Points on a hilly landscape, in no order, each with its height.
From any point a climber steps to the highest of the 4 points nearest to it. It stops when none of these is higher. Distance is the straight distance between rows; heights are no part of it.
Q886 (h 568): [  2   9 -31 -46 -34  -7  28 -30  13   9]
Q266 (h 219): [ -9 -23  48 -33  23   2 -40 -18 -22 -53]
Q623 (h 353): [  0  26 -11  39 -10 -20  27  25  14  12]
Q364 (h 186): [-30   0 -29 -41 -18  -6  -2 -41   2   7]
Q750 (h 402): [ 10  -6   4  13  19  10 -21   8   5  11]
Q142 (h 390): [-22   8 -27 -30 -27 -10  10 -26   3   7]
Q44 (h 435): [  8 -24  29 -10  23  15 -27   2 -16 -21]
Q315 (h 581): [  0  28 -17  29 -21 -25  46  20   9  -2]
Q867 (h 524): [  7 -14  39  23  17  30 -10  22 -23 -24]
Q416 (h 499): [ 13 -15  36  31  13  28  -2  23 -10 -13]
Q392 (h 68): [13 15  5 47 10 -8  8 25 17 18]
Q211 (h 400): [-12   3 -14  -1   4  -5 -14  -7   6  17]
Q338 (h 262): [-19  -7 -19 -16  10  -8 -27 -14   4  13]
Q830 (h 285): [ -3 -15  -3 -17  22  -4 -35 -13   5   7]
Q177 (h 4): [19  4 13 44 15 10  6 24 12 16]
Q107 (h 201): [  4 -34  27 -34  26   2 -41 -16 -10 -20]
Q728 (h 302): [ -8  -9  -8 -13  18  -1 -33 -14   4  10]
Q801 (h 224): [  0 -28   6 -35  28  -1 -43 -18  -2  -4]
Q506 (h 561): [ -2  27 -22   9 -29 -18  41  10   6   2]
Q795 (h 498): [  4 -10  43  47  14  32   7  28 -20 -17]
Q3 (h 574): [  8  23 -25  -5 -39 -14  46   2   9  -1]
Q948 (h 320): [ -5  19 -12  29  -6  -9   5  14  11  19]
Q412 (h 428): [ 18  -8  16  18  17  18 -15  18  -1   3]
Q856 (h 198): [  2  19  -8  47   2 -14  19  26  18  13]
Q20 (h 5): [12  6 -1 31 13 -1 -2 17  9 17]
Q768 (h 82): [-31  -6 -24 -29   3 -11 -27 -34   7   9]
Q877 (h 405): [ -6   2 -30 -53 -31  -6  19 -41  12  10]
Q369 (h 486): [-11  14 -16  15  -5  -8  -3   1   7  18]
Q902 (h 392): [ 11   6 -35 -62 -27  -9  26 -47  14  12]
Q154 (h 426): [ 14 -15  27  13  18  24 -12  17  -9  -1]
Q681 (h 309): [  1 -32  33 -28  23  13 -35  -9 -20 -32]
Q314 (h 453): [ 17 -11  25  26  13  22  -8  21   0   2]
Q557 (h 538): [ 18  26 -23   1 -34 -24  61  17   5  -4]
Q632 (h 16): [14 11  8 39 12  1  1 21 13 19]
Q330 (h 602): [ 17  22 -26 -21 -38 -18  44  -4   7   7]
Q308 (h 368): [ 13 -21  15  -6  23  14 -25   6  -6   4]
Q27 (h 303): [ -9 -27  43 -29  26   9 -39 -10 -21 -42]
Q687 (h 521): [ -5 -11  42  18  21  25 -18  14 -35 -34]
Q307 (h 573): [ 25  17 -27 -15 -34 -20  50   2  10  -2]
Q181 (h 616): [-14  20 -23  11 -17 -14  14   4   7  10]
Q522 (h 517): [  8  26 -21  18 -28 -24  64  19  10  -9]
Q75 (h 401): [-24  11 -26 -13 -16 -12  -4 -15   2  14]
Q443 (h 569): [  0  21 -25 -10 -34 -15  34  -6   7   5]
Q461 (h 263): [-22   0 -30 -47 -22  -4  10 -40   5   6]
Q708 (h 427): [-15   9 -20   1  -6 -11  -7  -5   7  16]
Q264 (h 537): [-15  18 -27  -9 -27 -10  21  -9   3   9]
Q150 (h 360): [-20   3 -20  -5  -3 -10 -16 -14   5  18]
Q568 (h 366): [  4 -11   0  -6  18   3 -27  -2   4  10]
Q890 (h 369): [22 -9 34 46 17 27  9 26 -2  1]
Q872 (h 359): [ -9  27 -14  32 -12 -19  20  15  11  10]
Q126 (h 425): [ -8 -25  38 -16  22  16 -32   0 -27 -35]
Q596 (h 441): [ 23 -10  25  31  13  21   0  21  -2  -1]
Q137 (h 554): [ -1 -11  51  43  14  29  -4  22 -31 -27]
Q166 (h 338): [  8 -27  17 -17  26  10 -32  -6  -7  -5]
Q864 (h 175): [-21 -13 -21 -22  10  -7 -30 -26   2  11]
Q881 (h 504): [  0 -13  39   1  22  25 -22  14 -28 -34]
Q910 (h 526): [  8  16 -27 -34 -36 -11  37 -18   7   8]

Two climbers start at each pair of points below. Name the first point that both come to, or write never.
Q412 / Q177 | Q416
Q856 / Q211 | Q181
Q142 / Q150 | Q181

Call two points neighbours if one is among the 4 nearest of the other. Go from one point of each pair to the other, from neighbour to neighbour, staying as high as possible. Name the lowest point that can't be avoided.
Q315 / Q181 | Q264
Q315 / Q330 | Q506
Q137 / Q330 | Q338
Q181 / Q886 | Q910

For each start below, name the point where the climber stops.
Q364 | Q886
Q266 | Q137
Q20 | Q181
